A landscape with many valleys, sampled at points; each row gives a point and its height.
From any point a ball rolls to the lowest of the 2 points nearest to it. It stops when none of these is lower. Distance is the straight distance between rows; heights are no part of it.
(816) (h 341): [109  83 138  88 160 120 121 145  98 155 114 122 149 166 105 134 117 121
 143 147 105 139 119 121 132  94 149 149 133 102 158 140 163  94 110  56
  71 103 155 122 143 148 118 112 110  93]
(671) (h 231): [130 157 109 143  72 146 114  75 156 142 167 139 148  68 171 124 116 156
 102 125 145 107 134 138  77 150 105 139 117 157 102 130 111 127 144 212
 166 165  79 144 108 128 150 107 184 127]
(384) (h 631): [121 166 146 150 169 129  83 116 171  92 140 107  93  85 139 120 136 136
 124 222 117 201 133 132 160 128 156  77 116 152 116 119 132 216 157 163
 163  99 114 126 104 104 184 141 166 112]
(312) (h 578): [129 165 114 179 132 136 103 131 152  82 104  72  94 131 173 120 144 151
 131 181 161 138 179 149 153 172 148 102 119  96 134 189  81 181 111 208
 191 138 106 109  94 111 153 112 117 107]
(130) (h 609): [110 111 158 132 167 145 102 128 200 105 112 100 151  60  90 113 103 158
  98 201 126 142 138 165 113  94 150  75  96 164 118 128 170 139 126 126
 133  97  94 154 141 102 161 136 131  53]
(133) (h 278): [145 129 104 119 149 131 129  88 149 111 151 121 156 132 105 127 104 135
 110  72 114  68 110 160 128 126 127  92 101 120  85 187 132  87  93  87
 140 159 101 115 128 123 138 111 133  90]
(43) (h 513): [137 119 158 108 147 176  53  93 157 129 141 161 172  55 140 136 111 139
 105 168 139 165 141 171 138 114 152 129 119 188 125  99 167 160 156 159
 121 158  92 157 155 106 115 156 206 107]
(1281) (h 351): [108  91 108 143  60 133 131 123 134 128 144 136 135 142  93 109  98 121
 102 135 149  99 139 132 111 113 113 101 132 139 138 135 131  82 118 155
 110  81 148 156 112 153 155 106 106 104]
(1011) (h 545): [138 165  93 168 146 103 103 149 140  98 116  68  86 171 168 107 152 139
 150 183 116 146 165 133 163 170 134 102 127  76 123 189  89 187 116 177
 151 127 134  87 115 120 143 121 126 138]
(549) (h 332): [104 150 117 162  41 145 169 150 141 118 113 119 132 125 125 120 115 136
 116  81 177 100 153 131 112 129 140 147 146 116 155 118 100  75  89 159
 139  87 148 131 105 142 118 142  76 122]
(71) (h 217): [105 104 110  88 129  57  80 102 111 168 121 114 111 194 134  93 124 105
 148 150  93  87  85  80 132 113  76  92 113 122 116 178 133 125 105  90
  86 142 155 130 120 129  94 113 100 110]
(653) (h 430): [128 170 116 155 188 108 139 200 143 122  92  54  93 127 123 113 169 148
 145 188 144 102 161 149 111 149 150 108 143  68 171 154 113 127  93  99
 160 111 140 102 115  91 149 173  93 107]
(716) (h 331): [139 146 141 137 157 117 169 196 129 166  91  91 144 171 108 145 126 147
 133 118 156 141 149 114 105 130 124 155 160  88 164 122 127 102  86  73
 130  96 178 103 134 127  77 179 103 124]
(805) (h 389): [127 169  76 137  99 111 124 115  96 109 123 116  90 132 184 130 157 129
 143 113 110 102 136  89 117 154 115 140 128  95 117 144  61 144 130 182
 150 155 119  77 114 121 120 124 163 170]
(1195) (h 214): [125 123 134 136 146 126 195 123  87 170 107 138 148 198  86 162 105 148
 116  20 164 126  98 131 135 117 151 151 143 129 120 107 119 121  67  83
 129  84 162 113 145 160  80 144  73 122]
(1060) (h 382): [143 121 127 178 136 183 174 119 139 105 135 138 183  78  81 131 119 117
  92  44 179  98 108 202 128 124 103 117 109 192  78 154 127 125 149 157
 171 153 100 146 156 103 111 119  87 100]
(493) (h 671): [ 97 132 163 117 139 132 104 150 119 111 160 138  68  69 130 151 139 124
 168 191  80 216 141  96 144  92 132 129 140 119 157  74 181 195 177 113
 127  98 156 139 101 124 165 122 138 151]
(416) (h 716): [126  73 176  80 117 112  98 158 102 172 144 122 118 157 135 110 134  98
 179 171  95 145 113  44 156  88  91 151 136 101 167 131 189 168 155  86
  79 117 160 158 115 173 109 103  97 151]
(17) (h 503): [154  91 168 106 164 169  57  75 141 114 146 152 177  84 137 136 101 108
 130 147 110 156 140 178 153 100 154 158 115 147 123 119 179 170 153 134
 102 158  84 174 168 105  91 129 191 108]
(218) (h 286): [107  77 141 130 182 144 192 162 109 154  99 122 137 151  70 161 133 129
 125 110 156 142 119 161 132  91 139 147 128 135 132 125 144 122 121  88
  96  97 168 130 181 121 113 141  86 100]
(1215) (h 517): [101 129 144 122  99 160 137 157 129 115 119 141 112  79 128 139 132 161
 114 198 131 203 143 127 108 102 146 143 154 158 169  49 153 138 162 154
 126  94 125 152 105 112 154 145 135 142]
(1140) (h 378): [141 179 101 174 175 125 120 152 154 107  97  64 106 132 142 105 152 139
 145 167 137  86 162 141 124 152 156 112 129  80 152 175  80 120  89 126
 185 150 120  83 103  93 117 166 101  98]
(378) (h 480): [127 123 170 124 103 115 149 170 116 130 137 141  92 129 126 140 128 154
 142 189 118 174 162  61 119  97  71 143 152 111 157  99 160 188 157 146
 135  73 188 153 106 148 155 116 128 166]
(924) (h 248): [ 99 114 155 134 181 145 155 178 155 120  85 130 138  94  85 149 144 124
 123 172 145 164 154 146 137 122 158 121 124 162 145  64 155 140 174 112
 121 103 143 144 160  94 113 162  94 126]
(1016) (h 618): [120  83 125 134 109 140  85 108 161 110 138 129 159  85  96  95  81 137
  87 189 133 136 128 156 111 101 125  78 119 163 110 138 185 131 140 167
 120  97  94 174 118 129 167 112 136  68]
(695) (h 141): [119  98 157 115 101 128 153 113  88 181 131 174 133 197 156 154 111 118
 139  62 141 155  92  85 134 108 155 184 137 112 134  80 131  94  98 116
  87 111 152 113 114 182 100 106 140 165]
(636) (h 226): [132 107 114 115 201 133  95 129 144 128 119 115 140 141 108 134 133 115
 132 148  92 110 122 149 135 126 145 130 100 126 131 158 134  99 119  81
 109 161 121 108 154 101  95 137 149 102]
(1096) (h 218): [141  86 142 141 219 156 125 129 156 121 110 147 163 104  77 149 122  99
 128 139 154 125 139 182 148 139 128 115  98 168 111 139 132 145 177 108
 130 160 120 123 192  92  93 143 142  84]
(976) (h 416): [144 167 109 112 105 109 119  89 123 122 130 128 131 128 189 112 139 139
 138  82 103  72 104  64 117 169  88 118 108 106  94 163  84 135 139 162
 159 169  78  97 111 132 141 118 174 170]
(62) (h 368): [113 114 121 168 118 170 167 132 161 103 100 121 177  94  80 131 121 122
  96  93 169 100 129 183 120 140 129 127 110 166 118 139 111  94 126 160
 158 141 113 145 156 101  97 135  78  98]
(480) (h 258): [125 171 114 152 124 145 161 190 121  99 103 101 100 122 148 137 168 122
 129 157 159 150 167 126 135 146 157 164 158 110 175 103  97 144 141 143
 156 109 155 101 137 105  95 188 119 166]
(139) (h 501): [106 145 151 124  78 143 164 185 138 103 125 120 103  92 130 132 133 169
 123 186 157 187 163 100 107 115  98 140 156 127 153  74 133 164 146 171
 148  63 154 151  86 136 172 116 119 139]
(905) (h 554): [161 114 146  96 146 159 109  86 125 128 149 168 161  93 171 155 137 113
 118  85  92 130 105 134 104 136 135 176  95 146 113 105 141 124 160 156
 111 203  69 128 159 118 109 114 216 148]
(835) (h 460): [105 103 135 110  91 107 128 129 115 145 131 139 100 152 128 115 137 137
 137 187 122 143 146  73 125 115  76 133 140 138 162 119 139 163 158 159
 114  92 171 160 127 148 140 124 130 166]
(283) (h 547): [138  82 127 106 122 160 111  77  97 121 135 163 154 109 149 150 125  97
 129 113 104 142 114 149 124 102 160 178 119 149 128  98 155 114 148 165
  79 189  90 139 156 126 105  92 176 162]
(1192) (h 467): [121 159 114 102  92 102 139 109  90 114 110 144 120 163 154 125 113 139
 146  62 101  85 108  86 116 155 136 119 136 105  91 111  97  72 118  85
 128 145 123  94 101 145  99 118 118 162]
(184) (h 335): [141 163 119 164 172 135 124 122 174 135 108  74 129 120 127 109 133 158
 151 124 147  57 141 152 108 156 137  88  90  88 133 187  91  99  66 117
 182 172 101  98 110  96 117 144 124  82]
(1025) (h 317): [118  84 120 142  97 172 167 136 116 118 128 144 160 110  71 128  86 138
  84 133 168 171 116 192 120  82 157 150 150 182 150  82 164 112 118 139
 115  91 126 183 138 138 153 115  90 102]
(483) (h 537): [107  79 129 100 120 172 110 110 101 129 130 164 153  97 124 149 137 119
 125 164 114 169 131 156 128  99 186 165 135 158 155  69 158 112 151 149
  71 136 113 158 156 132 112 107 150 155]
(987) (h 522): [134 160 153 137 117 144 169 204 118  96 135 130  89 103 152 156 151 149
 122 172 138 221 172  99 126 126 127 164 174  99 155  70 134 177 147 147
 162  79 169 126 106 127 164 138 139 152]
(423) (h 121): [151 147 145 131 172 130 159 204 117 130  99 126  88 136 141 148 167 111
 137 155 140 165 157 117 142 152 163 170 169 121 179  84 121 143 160  96
 130 113 169  99 153 113  77 184 124 177]
(49) (h 370): [114 117 130 141  69  99 144 127 146 139 128 108 101 155 112  95 124 136
 127 170 145  81 149 109 112 120  87  86 122 127 143 164 126 128 126 165
 129  77 156 136 101 142 142 122  96 128]
(975) (h 570): [186 148 142  82 117 149 147  74 129 115 186 166 198 117 146 113 121 141
  98  31 112 101 105 156 135 149 106 134 126 131  79 155 165 116 152 129
 150 162  69 145 125 153 175 125 176 142]
(456) (h 398): [172 162 129 147 211 126  60 114 181 118 146  99 106 107 148 117 130 126
 132 189 127 166 117 145 175 168 147 120  95 129 146 165  97 183 124  96
 165 140 114 116 139 128 136 160 209 113]
(443) (h 425): [147 129 124 129 194 151 174 119 114 104  92 140 158 139  99 157 131 122
 153  41 133  92  99 140 143 164 112 135 111 138  66 138 126 121 179 113
 142 172 103  92 161 102  81 123 118 150]
(608) (h 160): [122  76 104  98 120  88  80  80 124 142 145 127 137 170 131 120 108  79
 130 116  92  94  83 100 148 102 107 107  99 124 105 181 156 116 118 104
  83 146 125 136 129 126 111  89 129 103]
(878) (h 354): [103 142 124 175 100 148 167 146 157  97  78 101 145 101 111 124 143 129
 116  96 171  86 147 156 122 146 136 139 113 127 145 143 100  78  97 142
 168 128 120 134 129 109  93 149  80 117]
(292) (h 197): [146 123 132  74 128 135 152 100  50 129 125 177 146 145 169 147 130 108
 120  39 100 121  67 101 146 136 151 167 123 142  88  80 133  78 123 111
  82 168  73 111 138 145 142  91 134 193]
(658) (h 688): [125 140 149 103 134 101 111 184  99 120 156 137  47 113 154 133 161 108
 168 182  77 230 148  91 162 120 122 141 143  97 146 106 162 220 177 127
 139 105 167 130 131 136 156 108 140 167]
(919) (h 449): [127 158 114  96  77 110 130 103  96 114 138 179 139 148 139 123 119 110
 126  43 112  77  99  84 134 162 114  92 150 131  65 126 112  85 129 114
 115 155  98 118 107 161 173  97 115 169]
(607) (h 51): [120  45 142 109  90 121 121 105  84 157 156 162 134 196 116 124 100  94
 149 101 123 129 102 100 146  66 122 138 145 123 142 129 178 118 113 104
  59  96 165 162 128 181 136  79  99 112]
(743) (h 490): [157  89 143 110 154 143  35  67 155 128 151 139 161 101 160 129 104  95
 132 144  94 146 106 129 162 111 117 152  95 121 133 153 161 150 147 129
  98 164  87 169 143 130  99 112 210 107]
(176) (h 352): [172 125 171 108 186 117 129 192  96 170 108 140 138 162 144 132 130 125
 153 143 111 186 134  89 131 118 150 184 171  90 171 108 158 122  99  58
 103 118 176  90 123 158  69 155 116 154]
(271) (h 402): [113 128 108 165  56  93 130  85 161 143 163 137 121 166  93  92 116 111
 111  99 133  42 127 140 127 127  97  58 107 152  80 172 117  97 105 152
 122 127 128 153 112 139 150 102  83 117]
(398) (h 433): [150 130  94 136 104 157 168  83  84  97 150 165 160 135 102 153 109 128
  94  19 129 107  95 161 142 118 150 137 136 163  97 116 139  91 127 124
 113 149 102 146 138 137 149 104 102 151]
(703) (h 579): [177 157 151  53 138 138 128  92 114 103 148 156 183 159 158 123 119 119
 114  33  95  87  87 113 153 159 107 110 129 119  64 169 154 101 137  98
 146 162  64 120 117 153 151 109 164 150]
(1160) (h 524): [152 150 171 117 171 152  66 115 189 112 128 139 154  57 127 141 125 146
 103 190 148 175 140 165 152 127 167 104 103 190 141 101 145 183 159 124
 147 137 105 145 150 106 128 184 194 100]
(61) (h 473): [167 109 151 125 179 113  46  63 190 140 152 101 149  95 160 135 108 103
 154 150 124 156  95 152 181 127  87 139  89 109 143 183 150 157 127  96
  97 134  85 165 131 137  95 121 233  91]
(1327) (h 366): [103 120 116 142 132 144 150 146 156 124 116  93 141 112  93 100 124 144
 103 114 160  75 128 178  99 116 147  84  98 102 123 190 112  65  67 132
 134 120 118 134 146 114 151 118  83  70]
(5) (h 71): [120  96 129 117 249 142 112 153 140 148 103 127 145 135  70 133 142 103
 145 147 128 116 127 175 126 117 138 109 103 140 131 151 142 142 141  86
 101 165 126 127 198  90 123 142 131  81]
(888) (h 316): [116 173  98 166 109 138 143 157 119  83 101  86 100 134 177 130 157 148
 136 138 153 117 179 131 127 157 155 156 144  94 167 137  81 129 116 169
 167 136 134  96 115 117 108 162 118 139]
(400) (h 424): [137 155  81 162  67 152 161 107 105 109 176 167 157 110  91 126  94 125
  92  26 140 108 111 177 130 115 133 125 150 164 102 113 121  90 124 143
 121 154  92 155  92 160 186 104  89 140]
(744) (h 434): [145 121 159  94 197  94 117 200 113 168 136 115 113 124 116 127 145 118
 161 168  80 170 133 104 126 112 150 163 148  79 176 119 178 127 129  26
 101 111 169 106 122 141 116 145 110 126]
(430) (h 201): [ 98 146 111 132  45  89 142  99 117 139 135 152 109 188 122 116 111 109
 142  55 131  68 127  94 135 127 101  77 155 123  81 130  98  78 116  95
 119 114 162 126  94 165 130 108  81 128]
(50) (h 706): [126 110 171  91 124 104  95 169  89 150 144 119  86 133 150 113 154  93
 187 194  78 191 127  55 165  96  91 156 136 104 166 130 176 203 168 108
 101 122 161 155 118 149 127 104 120 175]
(942) (h 283): [110  93 133  84 132  84  96 141 101 166 108 121 118 186 126 116 119 111
 154 148 103 129 105  86 123 106 103 122 139  83 139 145 142 105 116  69
  83 114 176 105 102 148  95 114 110  99]
(826) (h 548): [138 149 169 136 181 113 165 209 157 107 131 105  70  68 107 152 149 131
 126 174 108 175 154 133 126 122 149 134 148 103 166  84 166 162 154  59
 156  98 181 128 128  94 139 164 105 123]
(989) (h 500): [139 130 169 120 191 111 129 198 132 128 148 118  74  86 126 140 143 122
 164 176  74 199 142 112 149 125 167 168 149  87 178  94 180 166 162  39
 139 118 178 115 121 130 132 146 124 151]
(1038) (h 624): [125  78 118 136  76 122  66  69 141 137 153 158 147 107 103  96  82 124
 113 183 131 130 122 153 115 112  98  96 138 180 111 113 193 139 152 197
  97 109 117 198 134 119 162 103 130 113]
(315) (h 450): [135 106 125 113 151 152 167  96 102 120 103 158 148 145 112 164 124 119
 127  68 120 120 104 143 148 131 151 166 110 159 100 108 130  99 152 113
 104 168 114 115 165 113  84 116 127 176]
(1150) (h 102): [114  72 153 104  72 123 121 123  90 180 145 167 122 187 159 138 120 100
 151 118 133 144 103  74 125  98 116 159 138 121 153 105 147 111 124 138
  80 109 169 140 117 181 111  98 137 162]
(57) (h 391): [116 130 128 154 126 113 122 146 167 136 110  70 112 120 113  95 124 147
 122 177 146  72 148 138  99 137 132  62  99  91 139 196 107  96  84 149
 148 101 106 128 103 110 152 113  90  82]
(294) (h 441): [157 141 153 150 216 110  44  99 196 146 149  97 136  86 142 132 113 107
 149 196 122 168 106 145 174 139 128 119  90 132 154 179 132 180 122  69
 121 126  99 143 145 137 148 148 213  90]
(923) (h 629): [106 104  91 128  57 119  97  83 122 151 162 164 132 104 133 102 107 117
 106 168 142 131 125 137  87 120 102 120 140 184 119 105 131 125 152 218
 111 131 115 175 127 126 163 101 148 137]
(1217) (h 577): [120 156 151 156 150 128 167 213 164  82 102  84 100  73 112 133 162 136
 114 188 136 161 160 141 119 137 148 121 131 122 155  94 129 146 141 104
 173  87 143 133 117  81 147 169  94 115]
(733) (h 358): [136 185  97 145 118 134 141 120 119  86 101 109 112 103 183 139 164 147
 148  90 130  89 147 110 112 170 140 155 124 108 127 139  69 114 126 164
 171 179 103  82 125 105 114 157 140 178]
(258) (h 413): [116 143  98 173  38 124 134 107 148 116 177 171 137 123  93  95 103 108
 108  65 151  75 144 150 121 134 109  80 143 153  84 133 114  85 120 164
 126 149 101 159  80 155 176  86  78 122]
(711) (h 381): [123 158 135 144 180 111 173 226 138 143  84  77 127 131 104 127 153 152
 135 150 165 119 160 135  94 125 123 124 150  69 167 126 132 100  92  80
 140  97 165 115 145 107 130 182  88  98]
(213) (h 562): [167 132 137  83 131 153 159  98 118 132 151 168 188  89 160 130 135 124
 103  44 103 120 105 132 101 158 121 160 113 147  91 107 145 105 150 143
 131 187  61 132 154 122 153 121 180 169]
(247) (h 390): [121 115 118 160  89  98 116  97 163 140 127 102 111 135 108  92 115 130
 121 151 137  51 130 129 124 128 100  51  96 117 119 201 112 104  97 165
 133 105 128 132 104 132 141 111 106 102]
(986) (h 417): [114 154  96 138  57  85 140  96  90 126 132 134  82 154 177 110 163 140
 148 100 121  76 137  81  99 145  81 111 133 129 110 143  60 162 126 196
 142 156 140 113 138 127 151 105 125 169]
(1015) (h 333): [109  89 115 136 104 149 167 148 124 116 127 130 144 134  62 120  92 131
  88 109 158 132 124 172 120  91 143 120 132 143 140 128 138  84  97 115
 102  67 139 155 144 145 153 124  84  79]
(956) (h 597): [122 143 145 154 162 142 128 165 187  97 108  81 121  78 104 116 135 154
 104 201 126 135 145 150 109 126 162  87  96 136 143 126 122 143 127 125
 165 100  99 136 109  95 156 151 117  83]
(154) (h 546): [142 142 127  90 167  73 106 142  86 149 101 117 108 188 147 117 132 130
 162 119  97 139  92 101 106 135 134 157 154  87 123 106 104  76  98  45
 109 143 145  67  97 122  47 133 111 112]
(70) (h 516): [148 161  94 111 163  92 100 137 112 120 107 107 109 174 145 117 130 130
 156 129  94 105 110 108 113 148 133 140 133  95 112 138  95  88 110  72
 138 163 130  64  99  99  67 149 139 130]
(82) (h 604): [140 141 104 117 164  80 104 176 115 137 118  91  87 157 133 112 151 131
 156 202  95 153 135  97 142 129 111 129 156  72 157 160 139 152 133  73
 121 100 171  90  98 131 128 142 125 124]
(977) (h 313): [154 150 133 141 162 158 128 109 175  99 122 133 147 104 124 150 137 129
 125 120 131  98 151 157 131 160 133 140  87 148 120 139  98 113 154 139
 167 180 115 109 151 106  82 163 168 134]
(248) (h 598): [109 167 131 162 100 140 116 141 159  94 113  95 115  94 168 108 154 165
 114 202 165 167 166 146 129 150 145 102 121 130 109 140  87 208 129 245
 186 120  89 123  99 110 174 115 124 106]
(929) (h 529): [101 108 123 108 109 176 116 127 103 148 118 160 150  70 138 147 121 146
 108 181 150 182 128 154  89 120 166 153 160 182 158  36 160 111 150 176
  92 129 106 153 148 110 139 135 147 138]
(1295) (h 250): [113 118 147 114  62  96 144  94  93 167 150 196 120 210 139 145 103  98
 142  34 128 120  84  85 144  99 117 123 168 138  79  79 111 101 115  98
  89 117 150 151 100 197 145  95 115 143]
(382) (h 263): [109 155  97 163  72 156 128 116 129 115 131 117 129  69 166 127 143 145
 110 150 154 119 159 134  78 156 129 149 129 148 130 126  67 140 131 220
 181 155  99 123 105 108 147 113 156 134]
(1082) (h 614): [122 187 137 134 136 153  92 132 160 105 136 114 124  73 172 126 146 152
 108 205 150 197 155 139 148 152 159 102 122 165 114 121  88 223 148 206
 174 120  96 119 121 113 188 140 182 108]
(1286) (h 439): [108 132 114 117  63  94 136 127  95 147 134 130  85 171 151 115 156 130
 131 156 119 104 150  85 119 122  76 133 140 131 147 127  89 164 136 185
 125 116 172 129 140 137 139 119 138 176]
(388) (h 497): [131 150 108 136 138  73 130 153 118 114 102  68  84 195 147  92 166 135
 145 194  95 147 154 115 166 149  78  94 130  92 125 179 119 210 121 162
 133 105 167 120 126 129 146 121  98 164]
(994) (h 305): [143 155 135 134 168 128 124  89 183 147 142  97 148 114 122 122 113 165
 136  76 137  46 111 173 120 144 106  84  74  84  84 199 121  88  64  93
 179 170  82 107 124 124 143 127 142  77]
(684) (h 559): [137 151 133 129 136 122 146 206 117 109 126 101  88 134 147 132 148 145
 137 178 113 169 173  98 131 134 125 147 165  79 159 124 138 158 137 104
 144  72 188 103  98 132 133 149 128 144]
(122) (h 224): [108 134 112 145  62 116 161 123 120 140 141 140 132 175  97 124 101 121
 119  48 160  99 126 129 129 112 127  95 150 119 101 133  96  73  82 102
 108  92 157 128  99 171 142 111  77  93]
(414) (h 444): [143  98 117 129 142 139 176  84  63 121 133 156 132 170 111 158 111 127
 110  36 134 127  85 156 160  79 168 165 129 162 120 113 140 112 117  87
  95 136 125 127 146 146 107 106  96 146]
(746) (h 636): [112  85  87 127  70 119 117  88  80 195 168 157 104 107 156 114 137 133
 134 165 125 134 125 117  59 132  72 128 147 197 131  79 102 160 144 209
 125 135 109 142 149 105 165 110 133 145]
(572) (h 127): [120 113 133 125 181 145 112 156 143 114 106 121 128 106 102 136 137 109
 128 187 104 144 145 138 143 134 170 134 118 145 161 113 133 125 149  87
 109 127 133 121 157  97 106 156 137 137]
(712) (h 275): [160 143 166 138 183 127 166 197 124 173  91 121 132 173 125 159 132 129
 140 115 165 175 134 103 134 137 146 177 169  97 170  97 145 127 115  83
 121 102 177  97 145 144  49 184 107 164]
(183) (h 652): [104 140 138 131 162 111  68 127 133  97 153 118  77  85 136 137 139 108
 154 211  74 202 117  98 159 123 142 105 113 132 133 122 154 222 173 133
 136 104 128 134 114 108 176 127 150 145]
(706) (h 435): [149 173 124  91  73 120 126  85 132 122 144 157 151 114 174 106 130 129
 131  52 115  61 112  84 118 181  92  82 130 115  68 168 121 106 124 134
 158 164  74 122  99 155 179 111 145 171]
(776) (h 239): [114 144 111 149  97 133 180 112  94 130 126 137 130 156  81 155 105 141
 109   6 162 110 108 143 151 107 151 131 142 134 112 113 100  94  76  84
 128 106 139 132 132 157 123 139  62 109]
(934) (h 336): [101 107 118 128 180 138 165 163 125 135  94  93 147 129  74 133 131 133
 117 121 153  98 136 174 100 117 139 105 113 119 134 152 133  85  96 101
 118 123 146 124 170  92 127 150  96  80]
(83) (h 314): [ 94 142  94 164  14 120 152 114 131 137 144 147 113 127 135 109 126 127
 133  87 174  79 151 105 104 129 110 129 154 130 131 124  81  98 122 180
 137 119 138 137  91 159 150 117  93 155]
(344) (h 256): [146 140 130 121 101 160 108  65 150 140 192 159 176  63 155 127 106 147
  93  97 139 133 121 169  87 141 107 147 124 156  91 114 155 122 156 187
 150 162  82 168 130 123 140 111 221 100]
(730) (h 205): [125 118  99 117  98 128  95  89 125 122 144 145 133 125 150 127 120 118
 110 137  99 109 119 105 116 132 115 136 111 141 126 138 118 111 151 169
 112 148 121 129 132 129 122 107 172 147]
(342) (h 151): [107  90 108 112  79 127 113 108  94 153 135 162 121 147 145 143 127 113
 132 135 119 136 118  95 111 116 136 161 136 127 155 102 125  96 146 159
  80 125 135 130 128 156 119 101 158 157]
(487) (h 489): [134 164  99 109 150  99  96  98 128 117 111 103 131 160 145 114 116 146
 152  99  97  68  98 105 111 161 124 101 122  93  82 155  97  85  94  77
 148 164 107  82  92 117  96 121 120 131]
(755) (h 104): [122  52 118 113 104 111  95  95 109 143 150 144 141 161  92 106 112  91
 128 135 105 104 108 129 145  80 105  92 133 133 122 166 166 113 119 119
  68 109 143 165 145 143 145  87  94  90]
(246) (h 353): [176 166 134 143 196 144  95 124 188 113 134 111 119 107 138 138 145 128
 131 163 138 123 147 159 157 175 147 134  84 138 139 145  80 162 147 106
 174 160 116 106 150 108 100 176 187 125]
(1114) (h 462): [115 141 110 113  96  86 146 130 109 121 120 103  85 199 165 101 173 141
 131 181 104 138 146 109 152 126  67 127 123 120 135 150 111 204 111 181
 130 114 170 135 158 127 139 128 117 179]
(798) (h 247): [118  97 144 146 162 141 207 175 107 180 101 117 163 170  69 162 113 142
 112  68 184 141 116 139 129 112 134 141 132 114 143 129 130 123  82 108
 119  68 178 135 169 142 104 156  68  90]
(687) (h 228): [105 113 142  99  46  72 126  95 107 165 150 170 108 218 128 120 124  97
 149  81 121  86 101  81 134 116  83 109 149 150  93 114 112 108 126 104
  95 122 169 151 117 162 119 115 108 153]
(874) (h 280): [136 108 136 129 179 166 122 104 156 110 118 163 156 110 113 162 132 113
 111 136 137 132 138 164 138 150 142 139  95 177 121 107 124 133 181 144
 130 178 111 124 174  96  78 145 161 134]
(1151) (h 295): [100  86 152 132 149 169 164 158 133 107  97 127 162  87  71 147 120 145
 102 156 141 173 137 168 121  96 161 130 134 171 156  70 178 125 145 112
 110  94 125 165 148 107 129 149  81  94]
(918) (h 293): [ 97 160  93 164  29 133 150 100 118 123 137 136 124  64 158 114 135 137
 120  78 158  91 158 117  80 159 125 148 150 136 133 109  71 103 116 205
 159 165 103 129  93 130 161 112 115 144]
(978) (h 645): [160 150  93 121 202  83  71 158 130 137 118  94  86 141 130  95 161 117
 153 212  83 153 106 123 145 154 146 133 136  97 155 164 117 145 119  69
 131 140 139  79 120 109 120 156 141 119]
(649) (h 249): [146 122 107 125 112 145 120  69 152 102 158 140 150 120 127 125 108 125
 107  87  96  88 120 145 134 135 122 123  99 131  92 165 129  95 131 144
 134 156 100 121 120 137 124 106 155 122]
(604) (h 170): [132 134 141  95 104 124 176 106  65 159 121 171 129 169 158 160 132 136
 128  31 130 134  77  96 129 129 152 185 127 134 114  53 114  95 104 119
  78 134 112 112 139 161 118 114 129 180]
(941) (h 177): [125 119 161 117 127 121 164 139  90 173 115 144 143 216 135 156  90 134
 127  57 132 154  95 100 129 111 152 164 151 103 119  97 131 102  68  75
 111 103 165 101 113 180  75 130 111 132]
(278) (h 399): [153 113 136 154 183 173 176 107 151 101 125 144 180 107  86 157 124 128
 121  43 160  92 123 181 144 151  90 123  97 158  79 148 130 132 186 131
 171 166 112 119 161 102  98 125 139 116]

Where does a ball stop that starts at each point below?
(975) | (139)
(978) | (423)
(315) | (671)
(703) | (423)
(1140) | (1150)
(130) | (712)
(414) | (572)
(50) | (1286)

Call two points neighbours if one is among the 2 nearest of the other. Go from one point of each pair to the other, from neighbour to neighbour, staying as low as possible. Name the highest point that can't be avoided.
(423) and (572) | (653)
(671) and (572) | (315)
(607) and (572) | (57)
(607) and (430) | (776)
(572) and (5) | (636)
